Points, in no order, along strands that fork and pass close to each other.
In the rows, zero is written as 128.
Points whose rows are less than 78.8 apart are linked; no others are. Some points are linked to none.
K_681: [152 175 118 161  83  60 175 150 119  81 133 167 138 151 149 119 109 150
 131 111 177 179 201 121 100 141 171 193  92 101 157]
K_219: [105 119 134 188 163 121 138  84 142 100 110 141 123 130 103  81 105 154
 129 104 127  92  46 103 151 127 110 124 119 160  55]
K_753: [106 139 138 120 172 139  92  76  90 205 104 148  77  95 126 112 128 146
 146 144 127 145  62 143 142 139  98  98 137 101 107]
K_591: [119  98 162 139 157 135 138 131 138 116 106 133 130 127 103 118 111 130
 116  85  92 105  71  97 136 128  99 118 152 168  85]
K_52: [118  88 156  86 133  97 110  57 140 155 133  99 142 120 128 145 112 119
 138  92 102 114  44 134 115 142  68 119 168 139 147]
K_71: [126 130 117 112 126 156  86 154 137 147 143 112 120 116 136 149 152 123
 149 144 127 157 198 131 136 106 139 137 119 143 114]
K_105: [150  90 129 136 127 105 174 151 138  88 118 118 138 150 130 179 107 124
 159  89 147  98 155 124 200 114  92 146 189  98 178]
K_145: [ 98 175  83 142  79 108 127 123 181 120  72 130 162 128 115 108 117 134
 102 173 113 147 162 148 113 151 172 138 105 138 107]
K_492: [ 83 142 180  71 143 123  99 102  94 150 143 134  95 116 128 126 118 131
 120 129  97 135  75 131 107 125 107  95 135  94 159]
K_259: [102 163  76 157  83 103 127 128 168 132  56 128 137 139 106 109 103 146
 101 180 100 174 158 166  92 160 185 151 106 151 124]
K_275: [125 116  80 154 103  96 112 127 195  73  67 117 178 159 116 121 148 128
 107 144 145 112 152 146 106 165 150 133 117 129  89]
K_717: [159 114 138 150 105  63 161 179 141  66 135 155 161 184 154 120  98 171
 140  69 160 145 190 118  80 135 158 199  93 119 151]
K_46: [101 182  70 160  84 134 146 115 173 137  72 138 155 114 108  96 115 133
 106 174 100 127 153 139 132 143 173 130  76 142 123]
K_141: [138  98 161 109 136 128  95 115  99 105 167 108 118 148 147 164 138 116
 108 124 121 116  91 135 120 109 125  87 161 106 166]
K_548: [117  93 171  76 120  94 104  57 145 148 151  92 144 128 130 154 136 137
 142  82 117 119  45 140 102 116  72 117 170 127 152]
K_893: [156 106 146 116 129 171 114 134  97 131 118 103 196 156 158 202 130 148
 150  77 117 151 136 158 127  86 108 115 185 168 115]
K_894: [128 116 108 130  98 182  94 134 117 190 191 115  96 160 155 128 152 120
 131 148 126 178 200 165 120  96 137 150  72 121 145]
K_825: [128 130 101 178 129 118 125 105 165  59  91 142 139 112 118  82 126 144
  99 105 116  80 102  92 140 136 141 101 114 141  75]
K_982: [160 133 136 142 101  54 153 170 134  68 142 168 159 174 154 114  95 153
 141  83 162 157 207 103  84 137 172 207  87 108 153]
K_243: [ 90 156 149  75 127 131 125 117  95 187 141 138  59 110 145  99 106 105
 118 151 119  94  79 119 101 112 103  98  92 118 195]
K_489: [122 143 108 144  88 145 151 146 163 159 137 130 128 118 102 103 157  86
 119 179 105 123 187 124 125 142 161 159  70 141 131]
K_829: [123 144 133 171  61 121 152 149 126 162 118 143 127 167 101 109 142 120
 108 187 133 177 175 145  64 126 192 169  73 154 140]
K_90: [129 117 116 109 120 143  95 173 123 173 179 120  62 127 143 134 154 100
 121 150 124 115 136 132 125  85 158  91  80  88 205]
K_874: [112 166  99 168 124 183 160  95 112 139 118 151 126  79  84  89 153 147
 117 165 144 113  81  90 149 134 172 126  89 136  91]
K_368: [106 151 117  90 138 200 134 133  98 168 122 134 117  76 132 134 155 149
 144 112  93 169 156 117 114 151 124 121 110 144  90]
K_738: [ 85 155 162  76 138 133 109 102  91 178 127 141  73 100 133 116 114 135
 124 131 102 131  72 132 114 125  99  96 119  94 161]
K_225: [109 142 116  96 143 205 131 125  88 182 140 135  78  84 134 125 163 148
 122 111  88 155 119 133 118 152 124 109  86 108 123]
K_949: [131  88 143 137 165 107 120 149 133 101 133 133  97 110 116 109  93  97
 108 131 102  88  90  97 135 133 119 112 161 150 117]
K_656: [144 145  81 156 125  65 122 170 197  92 120 160  79  99 109  58 135  87
 138 168 156  70 120  83 153 129 157 150 127  84 144]
K_543: [128  94 148 125 151 103 142 109 151 123 118 114 134 115  99 122  80 115
 122 102 102 106  46 111 147 125  76 132 186 180 114]
K_689: [154  86 107 139 173  71 128 152 146  87 143 137  97 124 138 115  88  66
 131 178 154  59  95 106 118 138 114 106 170 136 161]
K_645: [103 145 126 120 175 113  87  64  95 204 114 147  88  90 133 114 105 129
 155 155 134 125  55 142 141 134  92  91 132 106 114]
K_351: [109 149 152 103 173 180 134 117  95 156  97 139 124  93 128 125 149 153
 132 107 104 164 129 105 124 155 112 112 130 135  53]
K_40: [118  92 170 105 148 125 127  73 130 156  96 113 152 121  98 151 113 138
 142  75  85 144  60 116 137 140  66 122 193 157 121]
K_522: [133 118 119 130 161  97 114 157 138 110 130 138  63  73 127  85  95 106
 113 158 119  87 114  91 137 124 137 122 146 133 132]
K_490: [150 124 179  70  94 136 114 155  86 145 195 127 184 166 154 121 109 131
 130  99 136 111 185 180 152 108 104 116 140  42 175]
K_592: [161  97 147 108 135  99 123 101 130  92 138  84 135 125 121 170 125 121
 119  94 156 133  74 122 150 107  86 116 231 153 142]
K_473: [110 165 106 124 101 170 155 133 140 158 120 139 140  71 116 115 142 129
 119 139 102 121 162  98 140 142 160 137  92 148  92]
K_555: [ 95 114 138 117 106 135 129 151 159 128 108 124 193 138 147 158 137 170
 138  80 111 133 126 130  76 137 159 126 120 173  34]
K_969: [ 99 118 107 103 106 198 100 136 110 187 181 125 115 113 138 141 155 120
 143 129  90 167 184 135 103 137 148 134  62 133 133]
K_779: [162  82 127 140 123 117 155 140 120  97 131 116 136 145 137 183 120 121
 144  93 149 101 143 134 186 113  98 123 192  99 179]
K_628: [173 109 162  92  94 143 131 115  93 100 165  96 165 143 162 159 141 154
 125  54 143 114 105 163 144  86  85 111 184  85 166]
K_761: [ 95 141 122  82 138 201 112 143  97 176 164 131  94  96 132 128 165 144
 136 104  84 158 129 141 108 133 131 102  79 116 148]
K_223: [126 144 177  90 123 118  96 129  92 132 183 113 105 131 155 146 134 116
 114 146 136 116  99 127 115  81 139  87 145  87 184]
K_251: [150  89 138 160 127 119 135 172 157  91 119 135 137 145 106 165 141 116
 136 111 156  86 118 114 161 108 119 114 179 147 129]
K_943: [143  91 110  95 170  76 130  76 149 119 125  88 129 122 148 109  67  63
 124 158 123  59  66 117 136 137  59  98 122 137 150]
K_292: [147 120 103 138 147  86 114 173 160 111 129 144  60  74 127  82 107  91
 130 170 132  77 124  87 137 122 142 127 144 117 144]
K_175: [120 164  81 144  97 107 123 129 196  89  83 137 156 121 106  90 143 119
 105 160 126 115 159 118 134 145 156 126 106 109 106]
K_977: [142 116 137 152 151 116 121 170 139 109 130 122 115 158 132 148 146 110
 150 142 160 122 199 136 173 119 127 137 137 103 118]
K_853: [ 87 147 136 115 112 139 132 136 144 124 108 138 189 113 145 138 130 160
 129 104 110 137 143 115  89 155 162 120 108 155  34]
K_965: [110 155 140 116 148 158 137 134 123 120 110 143 140  88 123 114 137 144
 115 111 109 130 136  90 130 140 135 115 115 145  53]
K_841: [108 148 138  81 116 124 118 143 109 160 159 130  60 117 144 110 117  96
 114 163 129  93  95 110  93  97 123  88 107 118 216]
K_27: [128 152 112 178  59 109 151 152 132 142 102 144 122 162  98 122 138 144
  99 175 138 195 155 162  62 127 205 158  88 147 153]
K_878: [137 132 120 126 118 151  94 148 128 152 145 108 109 141 144 146 141 125
 148 148 145 169 216 152 142  98 130 156 120 133 115]
K_873: [153  86 139  74  93 136 130 138 112 112 171 112 185 169 144 143 116 147
 144  71 140 104 165 171 156 113  85 127 154  59 198]
K_627: [ 91 175 127 118 111 150 148 121 133 137 102 150 180  90 142 128 129 165
 125 118 119 144 140 110 108 159 159 117 105 147  38]
K_158: [104 133 168 108 180 177 146 120  93 156  87 142 152 114 132 134 146 157
 140  93  99 168 123 110 111 162 103 105 132 145  39]
K_406: [160  82 105 104 166  71 140 104 155 101 131  95 121 130 135 112  81  62
 120 164 145  63  68 119 120 132  68 104 153 149 162]
K_299: [ 96 107 164  95 170 172 107 136  88 149 114 124 177 138 151 164 142 162
 158  85  91 177 148 123  75 138 127 115 140 166  74]
K_110: [145 149 121 149  85 132 153 143 137 154 139 117 116 147 120 125 157 111
 136 175 166 167 206 139 109 114 146 187  98 143 127]
K_598: [121 153 111 126  85 137 137 153 176 145 126 119 134 111 101 115 160 104
 126 168 128 133 188 117 130 129 154 157  94 142 116]
K_906: [155 110 200  95 112 143 122  90  94 132 186  94 157 150 161 158 162 148
 114  77 128 113  72 144 107  72  99 116 161  94 148]
K_712: [ 96 116 169  88 154 114  96  85  99 143 138 131 102 118 131 125 105 125
 115 125  90 127  71 129 115 149  97  98 143 107 145]
K_931: [ 97 120 162  95 166 171 135 142  96 150 102 134 171 123 148 153 141 161
 147  84  95 169 142 112  82 153 122 115 133 162  43]
K_427: [144 141  63 182 145  65 143 126 155  60  73 124 154 181 119 140 127 126
 108 168 176 159 157 147 101 206 174 170 124 132 133]
K_962: [142 123 131 164 104  73 180 166 135  69 116 131 151 190 152 127 103 186
 140  73 164 134 184 145  90 142 128 198 105 120 131]
K_706: [104 138 107 100 109 206 131 129 101 189 138 138 130  85 138 140 150 142
 155 115  91 170 172 120 103 158 143 136  89 153  95]
K_66: [135 111 140 151 101  90 179 173 137  87 105 121 154 192 145 134  90 197
 151  71 166 133 180 156 102 126 115 201 125 134 126]
K_634: [153  97 104 147 171  60 123 177 160  86 139 160  84 119 131 105  96  73
 147 175 161  55 108  94 132 140 130 112 167 121 154]
K_205: [122  94 134 102 153  88 118  60 134 159 130 102 140 112 133 135  85 108
 138 108 101  93  46 131 130 154  64 114 151 143 142]
K_618: [153 102 140 153 121 104 148 155 153  80 116 129 146 136 109 180 125 127
 138 103 176 105 110 108 176  95 103 110 211 148 139]
K_283: [143 180  86 163  95 112 169 151 166 111 121 149 125 164  99  98 167  96
 120 191 170 151 164 138 109 152 160 173  79 132 175]
K_375: [128  99 118 126 174  83 130  62 132 167 119 100 152 104 128 131  69 106
 149 114 112  80  44 125 157 148  64 112 146 148 123]
K_772: [147 125 188  99 121 152 111 108  84 123 188 104 157 158 162 160 155 138
 114  97 120 121  98 151 121  82 121  99 154  87 156]
K_91: [153 126 126 149 160  84 123 173 166 105 128 143  70 143 116 125 150  97
 152 165 174  99 167 108 184 131 145 153 137  82 149]
K_508: [148 159 178  81  97 146 102 159  78 167 193 128 167 145 162 124 120 132
 133 115 126 132 184 186 160  83 121 115 140  61 168]
K_15: [123 138 110 122 144 220 144 109  84 189 130 144  96  79 129 124 168 138
 127 133 100 152 124 123 128 167 129 120  92 123  96]
K_116: [105 123 147 163 185 132 121  87 107 151 111 147 110 113 103  90 118 140
 138 126 140 119  64  97 156 139 114 125 134 135  43]
K_858: [173 115 147  95  93 167 120 116  93 106 152 101 194 146 165 171 134 155
 134  53 124 133 127 175 145  91  85 108 182 103 154]
K_630: [130 101 195  89 122 142 109  77 106 132 168  97 155 156 137 163 160 144
 123  85 111 130  60 140 103  92  95 113 161 111 153]
K_550: [142 159  78 184 125  57 163 123 140  52  99 146 144 175 152 147 119 145
 113 134 177 169 173 143 108 192 180 175 107 121 156]
K_218: [111 174 131 129 142 171 150 115 118 132 108 146 139  76 115 110 139 155
 114 123 121 133 122  87 141 142 145 120 109 139  51]
K_984: [117 179 122 132 137 193 164 105 108 158 104 150 140  75 110 113 154 155
 123 145 135 142 109  94 138 146 149 126 104 144  58]
K_364: [144 132 155 115 121 154  89 138  91 131 172 121 163 168 169 157 125 136
 130 108 116 139 169 180 153  96 117  92 145  84 150]
K_902: [116 112 151 165 156 130 145 112 142 107 104 143 124 123 104  95 102 148
 117  90 109  92  58 100 144 130 105 122 137 167  72]
K_744: [109 116 158 146 192 130 120  93 101 155 108 146 103 109 115 106 103 132
 127 116 113 122  72 111 156 150 103 120 148 134  68]
K_227: [142 118  87 189 126 119 130  85 165  49  69 128 143 114 118  84 123 155
 109  89 116  84  80 102 136 129 135 108 120 165  78]
K_414: [144 142 120 118  97 169  93 146 101 180 170 121 102 166 163 117 120 143
 138 122 140 184 204 187 142  81 110 147 106 105 156]
K_293: [128 105  98 124 111 170 118 148 147 165 168 119  89 101 123 122 161  91
 123 170  90 126 189 125 132 143 155 139  62 112 143]
K_2: [ 89 143 183  67 129 109  98 108  99 144 160 125  99 122 139 126 116 117
 111 145 116 118  80 120  98 109 109  94 131  99 177]
K_381: [ 89 192  87 147  89 152 147 102 146 145  82 150 171  95 124 115 119 162
 118 152 115 134 140 129 133 149 183 117  87 151  85]
K_963: [152 125 108 138  91 170 111 136 109 175 168 110  94 161 156 124 133 133
 134 143 145 189 214 169 123  97 124 168  88 126 141]
K_741: [135 146  68 170 130  70 134 135 158  75  59 129 149 166 103 124 117 122
 106 189 159 172 159 153  94 194 179 164 130 138 133]
K_363: [119 134 130 165 147 116 132 126 146  81 118 145 116 100 117  74 116 138
  99 113 115  83  97  86 147 131 136 113 125 140  69]
K_843: [145 100 136 141 115 143 144 168 114 121 103 110 173 171 148 182 109 141
 160  89 151 122 181 164 158 101  90 142 168 137 120]
K_760: [124 149  85 157 108 109 113 115 185  69  79 134 161 117 119  92 133 126
 100 142 112 102 146 111 138 148 157 111 113 113  87]
K_538: [153 177  89 179  97 109 180 152 139 113 134 170 117 170 110 104 166  89
 126 187 174 156 171 138 104 154 169 178  62 138 186]
K_376: [111  95 162 137 177 128 124  89 113 157 109 135 121 126 108 125  98 124
 127  96  87 113  62 114 146 155  87 122 159 146  96]
K_576: [126 124 123 110 123 157  96 175 116 187 194 114  86 144 146 132 163 107
 125 145 117 123 157 154 130  83 160 104  59  85 195]
K_844: [ 97 173  89 165  85 154 159 120 160 159  99 151 153 112 110 100 126 125
 107 167  92 114 156 132 132 144 176 132  59 146 120]
K_620: [151 141  68 182 147  65 160 119 155  45  79 124 149 188 139 146 137 139
 113 143 185 145 156 141 112 202 166 176 110 130 144]
K_573: [122 123 111 194 146 127 134  70 150  68  86 137 131 125 108  84 119 164
 119  93 126  92  58  99 139 132 122 115 111 167  62]
K_400: [155  97 149  87 134  74 104  78 139 102 144  70 126 126 132 162 128 119
 123  95 164 129  60 136 135 110  72 122 218 152 143]
K_699: [151  88 144 133 128 115 106 123 105 102 165 113 114 147 154 167 130 110
 111 127 137 103 104 139 137 115 123  84 177 101 176]
K_88: [112 152 156  87 121 176  93 162  87 191 193 117 122 124 140 138 166 137
 137 121 109 140 136 158 122  67 153 104  91 107 184]
K_937: [139 180  70 164  92 104 151 144 173  91  99 151 128 162  96 104 153 107
 114 196 164 165 155 146 103 162 162 162  85 136 175]
K_100: [140 185  56 156 106 104 142 139 188  83  77 141 132 155  90  92 148 100
 118 194 153 152 150 140 122 166 156 160  92 119 171]
K_822: [113 164 104 130  94 115 130 150 189 112 108 129 148 127 103 104 155 114
 116 169 144 131 177 122 127 130 151 148 104 125 105]
K_307: [131  83 170  95 143 132 116  86 130 126 120 102 141 128 106 165 130 130
 126  88  94 144  62 122 122 121  86 119 192 161 139]
K_991: [124 127 109 139 103 161 145 142 150 167 148 130 115  95 109 105 154  90
 115 170  88 112 189 111 135 154 162 152  68 128 128]
K_834: [ 92 146 137  89 140 151 118 116  90 188 130 141  50 101 136 108 118 133
 116 131 105 117  71 135 112 124 109 100  93 103 167]
K_214: [119 153 106 160 141 176 154 100 106 150 125 147  96  66  89  87 148 140
 119 155 141 112  88  87 156 133 155 140 101 136  87]
K_367: [128 110 142 154 149 110 120 156 151  90 124 143 108 108 110  93 117 115
 106 118 109  79 109  89 138 128 132 112 145 143  94]
K_726: [149 180  79 172 119  50 165 129 142  44 114 155 141 170 164 136 111 135
 124 121 171 168 180 130 117 182 178 178  88 115 170]
K_638: [126 128 100 160 112 115 119 124 182  64  87 139 155 119 115  96 138 134
  98 116 116  87 129 102 130 142 147 100 112 127  75]
K_900: [106 134 110 134 195 105  85  76  97 187 114 134 102  86 127 110  87 109
 167 172 147 110  59 131 152 135  91  97 126 122 103]
K_800: [113 102 129 148 198  89 129  84 116 149 120 119 118 111 130 109  65  99
 139 145 119  79  56 119 163 142  85 118 131 149  97]
K_454: [149 201  71 169 111  68 171 130 145  63 116 169 128 158 142 130 128 124
 130 148 185 174 171 131 121 168 175 180  80 125 189]
K_904: [127 161 100 176  67  95 139 144 143 115  91 136 124 160 100 125 131 154
 105 177 146 204 156 167  73 145 198 158 108 141 150]
K_971: [156 196  84 176  96  90 186 148 139  91 132 173 123 159 128 120 147 113
 138 157 185 163 174 133 118 152 174 183  69 130 187]
K_587: [104 115 125 156 203  98 104  85 103 168 118 128 113 104 115 103  86 111
 159 157 142  97  52 116 161 140  98 113 128 141  76]
K_890: [108 148 173  76 124 128  96 136  93 143 170 117  92 120 136 135 136 123
 115 143 122 125  93 123 109  85 141  88 131 102 192]
K_685: [109 119 159 116 152 159 145 146 140 120  90 135 174 127 122 146 136 158
 126  78  99 130 110 105 101 138 119 111 124 176  45]
K_546: [148 128 133 148 156 108 125 170 152 107 128 130  92 148 126 137 156 107
 153 158 166 120 193 129 182 125 131 152 128  93 138]
K_748: [159  81 127 127 132  94 126 114 114  97 166 109 102 145 160 164 122 100
 114 130 158  89  93 132 125 120 114  89 184 108 185]
K_317: [171 113 177  88  96 126 130 103  97 115 177  93 144 141 166 153 150 154
 121  57 148 107  76 156 126  72  82 117 177  86 153]
K_503: [152 180 116 170  83  86 176 147 119 103 128 151 130 155 137 120 130 148
 130 144 191 179 197 135  97 132 159 187  99 119 147]
K_749: [121 107 117 138  93 171 112 128 126 176 183 121 103 140 130 121 152  89
 125 187 106 169 213 137 104 137 156 163  55 132 132]
K_485: [144 117 164 115 128 162  97 125  86 116 175 114 165 159 163 172 148 136
 122 100 112 128 124 163 133  96 124  84 154  95 152]
K_713: [109 128 154 119 155 158 131 148 133 110 109 139 149 113 123 126 131 138
 117  93 101 121 129  93 119 139 130 110 122 155  51]
K_768: [146 164 128 164  74 111 166 145 125 134 135 127 121 153 125 122 142 137
 127 168 182 178 197 140  98 117 159 190 104 135 125]
K_346: [143 134 127 140 136 131 113 161 131 128 135 112 110 152 139 141 143 119
 149 149 161 151 219 150 160 110 123 153 129 117 117]
K_449: [149 111 107 157 165  52 114 175 175  92 131 170  70 126 123 104 116  78
 160 178 181  56 124  88 153 140 148 136 158  98 155]
K_114: [ 99 119 139 181 178 118 123  82 126 135 117 143 119 125 101  85 108 141
 147 119 143  98  47 102 156 133 109 125 122 150  44]
K_312: [149  95 153 108 139  91 124 109 148  94 127  90 142 123  99 153 108 112
 115 101 146 128  60 108 148 114  84 126 231 174 126]
K_347: [136 101 145 143 108 107 172 177 128 113  95 118 160 190 138 146  82 182
 157  78 162 129 186 160 121 114  98 191 141 140 115]
K_484: [158  80 137 161 136 117 143 160 132 101 128 128 127 154 127 180 133 110
 143 112 147  92 144 127 178 115 113 118 178 117 151]
K_136: [155 113 141 140 122 110 154 147 134  78 113 117 164 136 121 193 117 134
 139  89 171 118 129 118 188  95  92 113 217 134 132]
K_325: [140  95 154 117 139 104 135 128 152 102 120 112 133 118  91 141 102 117
 120 106 124 118  57 106 140 115  89 125 207 182 124]
K_354: [117 152  82 166  92  88 125 140 156 110  63 130 128 148  96 117 108 147
  96 182 125 198 154 169  79 164 197 155 127 150 133]
K_862: [123  94 193  82 116 107 106  65 128 148 170  92 147 146 139 155 154 141
 135  82 125 116  47 133  97  92  79 122 160 116 148]
K_828: [142 128 108 137 104 151 129 149 148 157 150 108 100 133 123 128 167 100
 139 179 143 154 205 139 128 117 143 173  91 139 135]
K_560: [149 104 159 105 146 172 121 123 102 123 114  99 190 148 138 200 143 147
 143  81 112 159 112 138 117  89 107 106 188 174 123]
K_780: [ 95 126 154  79 166 182  95 131  87 142 126 127 153 125 144 151 150 155
 156  95  87 184 152 126  88 134 121 104 135 145  92]
K_48: [116 120 133  94 166  91 104 107 121 117 133 125  78 107 147 105  73  93
 112 172 112  92  84 118 116 136  97  93 139 125 165]
K_455: [115 143 149 123 186 173 123  96  91 172  96 144  99  92 116 115 149 151
 131 122 120 160 100 109 147 149 109 113 141 120  57]
K_952: [112 111 104 112 112 183  87 144 124 182 193 116  99 136 144 133 162 114
 130 143 103 160 187 149 121 113 149 135  55 117 150]
K_104: [161 102 136 116 122 108 155 137 114  74 117 106 175 131 133 191 109 138
 145  71 157 125 152 123 194 102  83 125 220 107 142]
K_611: [117  89 163 123 163 128 131  82 119 165 102 127 140 123 103 138 104 134
 137  80  84 130  58 120 142 151  72 118 171 147 109]
K_446: [115 134 131  99 122 168  92 167 101 194 196 114 103 138 145 135 170 124
 128 129 113 138 156 160 126  78 156 104  71 101 181]
K_921: [141 104  99 130 118 159 114 155 153 161 167 110  82 121 122 123 171  91
 135 176 113 137 194 137 136 124 148 153  73 114 150]
K_399: [125 174  68 149  93 105 133 129 195  93  74 132 148 139  93  85 139 110
 106 188 130 136 158 137 128 149 151 147  97 115 142]
K_528: [152 123 117 153 159  66 118 174 175  99 127 161  65 133 113 113 139  85
 155 170 181  77 145  93 170 136 154 148 146  85 152]
K_332: [129  92 181  97 127 134 101  92 109 117 166 101 134 152 137 162 145 123
 108 105 109 123  68 136 107 103 110  98 161 117 159]
K_491: [ 98 189  69 169  99 165 148  91 137 139  77 149 166  95 109 107 123 160
 117 165 116 125 125 128 147 144 190 109  73 148 101]
K_270: [123 147 104 154 153 143 145 111 115 136 130 137  71  58 109  77 124 138
 115 148 135  96  93  82 157 124 150 143 107 134  98]
K_863: [139  99 144 139 108 123 161 174 121 123  93 113 171 185 144 167  91 156
 159  83 158 127 190 164 142 105  90 170 157 138 116]
K_450: [106 143 135 114 159 171 105  85  87 214 108 150  70  97 126 110 155 153
 137 129 112 159  72 147 134 138 100  98 129  93 114]
K_641: [123  98 138 148 178  88 142 109 133 123 125 122 118 116 119  98  65 104
 124 130 107  72  53 116 151 130  86 129 148 165 107]
K_300: [112 143 141 107 177 180 119  97  88 182 102 145  82  87 121 116 150 152
 130 118 107 167  97 128 142 146 101 108 132 111  90]
K_579: [142  92 167 102 147 157 115 113 116 116 117  99 161 140 115 184 142 135
 130  87 104 149  85 125 123 105 101 112 192 167 133]
K_882: [111 111 147 110 124 148 138 158 159 117  89 128 188 135 129 166 135 175
 143  69 115 136 102 127  84 115 129 118 134 191  52]
K_365: [106 139 177  78 144 155  80 127  89 129 169 118 129 128 136 151 149 143
 128 121  99 154 111 140 113 100 136  85 137 105 159]
K_895: [144  81 144 148 140 123 130 164 149  94 127 134 125 131 101 149 127 107
 120 115 130  92  94 107 141 118 119 109 181 161 125]
K_326: [136  82 137 128 164  94 125 133 134 105 138 121  97 118 122 117  87  88
 110 146 116  81  77 113 124 137 107 114 169 152 139]
K_997: [157 105 165  79  93 135 128 145  93 128 191 118 184 165 153 133 119 135
 131  82 141  94 165 172 156 110 101 114 146  42 179]
K_499: [132 138 104 141 151 113 131 143 135 126 128 139  61  56 121  76 109 122
 111 150 119  83 112  84 152 118 143 134 120 133 117]
K_707: [150 130  80 148 137  75 125 178 184 112 126 153  64  81 118  66 126  84
 142 170 146  63 126  81 145 123 157 145 130 100 147]
K_415: [103 187  76 173 111 177 153  88 125 128  93 153 152  89  94  96 141 151
 120 165 130 117 103 107 151 138 186 106  80 143  97]
K_540: [121  96 136 132 166  93 143  90 140 148 116 114 136 113 113 119  68 113
 136 111 106  90  41 119 153 135  72 132 168 172 111]
K_675: [105 157 172  73 135 168  87 146  85 154 177 121 125 120 132 141 159 152
 137 122  99 153 116 145 114  79 146  94 116 105 172]
K_521: [ 94 130 117  88 126 197  96 150  93 190 182 127 108 110 137 132 167 137
 141 105  87 159 151 146 103 122 144 110  67 120 152]
K_889: [145 131 141 175  74 139 156 144 110 161 148 146 114 164 116 114 151  96
 118 194 138 174 200 137  76 125 178 177  72 148 144]
K_933: [154  75 127  88 113 131 143 136 124  95 142 104 172 169 137 158 102 144
 156  82 132 113 180 156 170 119  79 145 165  80 200]
K_771: [127 133  72 157 111  81 122 122 177  78  65 115 165 167 113 124 128 127
 102 172 150 142 160 155  98 182 163 151 125 129 107]
K_408: [128 117 126 149  81 161 133 133 126 176 158 124 111 148 121 121 152  94
 127 192 119 170 212 135  92 131 165 179  71 148 130]
K_477: [163  97 133  93 114 117 138 125 108  74 121  97 183 131 140 178 107 143
 145  54 151 129 158 138 183 105  77 123 215  93 154]
K_851: [116 147 110 113 113 163 133 151 148 145 132 128 123  70 111 116 150 120
 121 137 103 124 173 100 142 129 151 135 100 145 100]
K_170: [104 176  98 152  95 178 168 121 132 172 118 155 153  89 112 109 139 127
 120 155 103 109 150 113 139 150 172 130  69 145 101]
K_19: [166 110 140 109 108 170 118 127  92 119 124 104 195 158 165 193 121 148
 148  72 124 144 148 169 143  92  92 115 189 134 138]
K_773: [156 156 120 143  85  50 160 159 127  73 137 178 150 151 152 114  98 147
 133  99 161 179 204 107  99 135 185 206  80  94 165]
K_151: [124 155 115 134 148 210 158 105  93 182 115 145 112  75 112 115 167 147
 127 141 122 143 112 105 138 156 136 130 107 138  71]
K_166: [153  77 119 116 144  83 125 115 128  98 156 106 100 141 151 143 110  83
 113 152 158  82  77 128 111 131  96  94 175 135 180]
K_202: [136 149 131 108 111 157  84 153  98 161 164 120 124 167 166 127 117 145
 143 122 134 176 204 190 153  86 111 129 125  95 152]
K_24: [165  76 102 120 161  74 146 131 143  92 141 113 105 130 141 129  94  70
 125 164 161  64  79 114 116 135  98 105 177 148 173]
K_352: [138 146 157 100 113 153  87 150  91 148 177 124 159 166 168 136 115 138
 137 110 125 148 188 193 157  90 112 104 140  75 157]
K_596: [118 137 113 104 115 160 110 159 148 146 137 116 123  89 118 133 155 117
 136 140 113 142 185 113 132 123 151 137 109 148 103]
K_106: [118 127 119  95 116 133  99 166 121 156 158 124  54 109 142 126 132 108
 116 153 118 108 108 117 110  96 144  83 100 107 207]
K_379: [ 95 144 138  76 155 188 112 131  88 156 121 133 129  94 140 137 155 159
 151 105  90 187 153 125 100 146 120 108 123 138  89]
K_602: [ 88 186 108 127  90 145 147 111 145 136  94 150 178  85 128 123 123 161
 120 139 114 136 141 120 120 151 169 119  96 146  63]
K_153: [112  85 167  96 145 116 109  79 113 135 137 116 124 132 123 142 113 115
 119 108  86 115  62 127 112 144  93 109 159 133 149]
K_610: [133  86 161 131 154 140 124 145 136 103 118 126 130 128 104 141 121 115
 112  99  98 109  90 103 130 128 113 109 165 170 111]

A fork is a point with three links, a tip a point with one. Leave the first point through the second and follow the links. Name the first fork or tip that comes.
K_381, K_491 | K_656
K_560, K_579 | K_219
K_450, K_753 | K_540
K_851, K_473 | K_749
K_283, K_538 | K_275
K_675, K_88 | K_492
K_376, K_611 | K_906
K_952, K_894 | K_352
K_962, K_717 | K_175
K_243, K_841 | K_365

Follow the links from the first point to the second, and from the first to the third. Name the last point that the two ways share.
K_641, K_166, K_490 | K_630
K_367, K_779, K_620 | K_825
K_202, K_689, K_223 | K_630
K_638, K_611, K_779 | K_219
K_841, K_202, K_800 | K_52
K_800, K_834, K_699 | K_52
K_136, K_638, K_40 | K_219
